Each row is a point on a tangle of strands that fork, close into loops and nearly touch. The rows are in no order.
In the rows, 128 means zero.
Points whose rows are less than 41.7 apart are linked; no others are.
tad: [119  79  92 135 148 160 153 134 122 145 134]
tison: [154 107 109 132 158 196 181 132  85 149 156]
bupo: [ 80 100  85 166 144 145 138 120 132 122 137]
bavi: [156 101 117 117 143 181 155 127 110 153 140]
dusel: [ 82 111 111 172 128 117 108 133 146  96 141]
Lazo: [120 111 143 130  90  95  74 140 179  96 126]
rig: [120  88  56  95  63  99 140 126 153 160  98]
Disav: [ 72  84  68 172 136 147 145 122 136 131 130]
met: [135 122 131 102 102 120 109 122 160 148 107]
kis: [120  80 101 128 141 148 140 133 132 143 130]
kar: [146 120 118 133 166 184 174 127  82 143 160]
doba: [164 215 203 106 132 123 116 107 133 125  76]
lireb: [101  82 104 136 104 113 106 146 166 111 126]
lelar: [181 202 175 100 131 164 145 107 116 147 111]
Rine: [110 141 158 158 141 103  99 128 129  93 161]
Sosu: [100 104 125 159  97 102  78 149 166  77 130]
Ros: [169 189 168 100 127 152 133 107 126 147  95]
Tus: [157 175 195 112 119  99  82 109 151 120 133]
bera: [ 85  68  63 151 136 147 152 135 132 141 126]
Zak: [101  57  65 122 110 126 140 149 145 146 123]
Goseb: [129 149 175 144 146 101  94 129 120 102 169]
pep: [141  89 104 131 154 185 170 131 101 152 143]
Gefut: [145 157 187 123 111  93  71 117 162 106 136]
dilel: [134 117 120 137 163 167 157 123  91 137 159]
sel: [184 219 181 104 132 168 155 118 110 144  98]
panut: [167 122 132 103 133 177 150 119 116 156 136]
vasa: [161 136 134 123 163 185 167 133  80 145 170]
Moz: [115  66  53 103  76 108 140 139 152 158 114]
tuk: [119 108  60  96  61  87 145 122 148 161  78]
Ful: [141 155 191 134 124  86  72 126 146  98 158]
dulu: [114 136 109 154 168 166 162 118  80 139 164]
pubin: [140 129  97  96  92  52 170 152 114 123  35]
bel: [176 220 192 104 136 154 145 121 111 135  79]
beti: [114 107 137 142 122 108  98 136 156 100 139]
ludal: [124  86  99 139 155 173 164 127 103 149 140]
Levu: [125 107 121 140 160 152 143 124 111 130 149]
gure: [116 180 144 139 172 150 142 130  60 141 180]
bekom: [115  62  66 106  94 121 139 144 148 157 116]
Buv: [157 203 182 108 131 128 127 124 130 132  58]
dotam: [142 169 169 123 166 134 125 136  76 129 179]
vol: [147 123 136 102 122 138 119 116 146 146 118]
mefo: [151 132 113  93 100  56 166 163 110 125  36]
reve: [ 89 126 127 171 132 115 105 127 137  96 150]
sib: [109 103 114 148 154 143 136 124 120 123 145]
Kuv: [156 141 133  85 108  72 163 173 108 127  31]
nubiv: [117 134  68 105  68  53 153 128 140 132  48]
Sigo: [142 149 183 130 136 100  93 124 132 106 161]
Nimik: [128 111 128 110 103 112 102 129 167 132 118]
Mamel: [104 112 136 156 119 103  90 142 158  86 140]
Tulo: [ 90  61  66 140 124 136 144 146 141 139 125]
nub: [110 140 136 152 163 131 132 120  99 120 164]
tored: [181 142 141 108 147 186 163 128  97 146 163]
luv: [180 142 143 102 137 183 154 117 113 156 138]
Nuf: [ 96 143 142 170 136 106 101 125 127  92 159]
Koni: [123 138  85 104  81  52 158 139 132 128  43]
Vofe: [161 192 168 104 126 144 135 112 129 141  76]
lares: [113 101 127 123  84  96  80 145 179 103 122]
kilu: [110  91 106 122  83 102  90 147 177 112 119]
Lib: [ 90  89 107 153 120 118 108 145 156 102 131]
Zok: [161 198 193 104 124 124 107 102 140 131  93]
nas: [143 129 157 126 146 126 114 123 124 118 154]
daki: [120 131  74 102  68  76 151 124 143 153  58]
kive: [129 114 143 129 141 128 115 128 137 117 144]
Nez: [145 117 145 112 129 132 112 122 146 135 131]
dunu: [126 128 162 142 101  92  67 140 171  83 139]
purak: [137 141 174 134 100  89  64 131 174  89 136]
noru: [ 72 119  83 174 145 149 140 101 126 128 150]
zuse: [124 105 138 124 116 111  98 134 165 117 132]
pota: [162 193 196 104 124 114  94 103 142 128 119]
fam: [130 176 157 130 171 144 136 138  60 136 184]
mugol: [ 82 126  90 172 148 153 146 100 111 135 156]
siz: [115  89 111 135 138 137 129 134 137 126 135]
kisok: [105 162 137 155 168 141 138 121  78 131 173]
Faf: [ 97  71  71 149 147 162 159 131 123 147 128]
fugal: [ 91 139  96 164 161 163 153 101  92 144 166]
Larob: [144 140 161 126 155 127 117 125 107 118 162]
tafu: [146 155 169 123 159 126 117 128  95 124 171]

How many points has the smallest loop of links through each point below? Write none if it is on no loop.
mugol -> 14
sib -> 10
Tus -> none
Rine -> 15
kar -> 8

A fork is a point with three links, a tip a point with one. Leave the first point through the second and follow the links. Name the first fork or tip that comes.
fam; gure -> nub
rig; Moz -> bera
dusel; reve -> Gefut
met; Nimik -> Sosu
siz; sib -> dilel
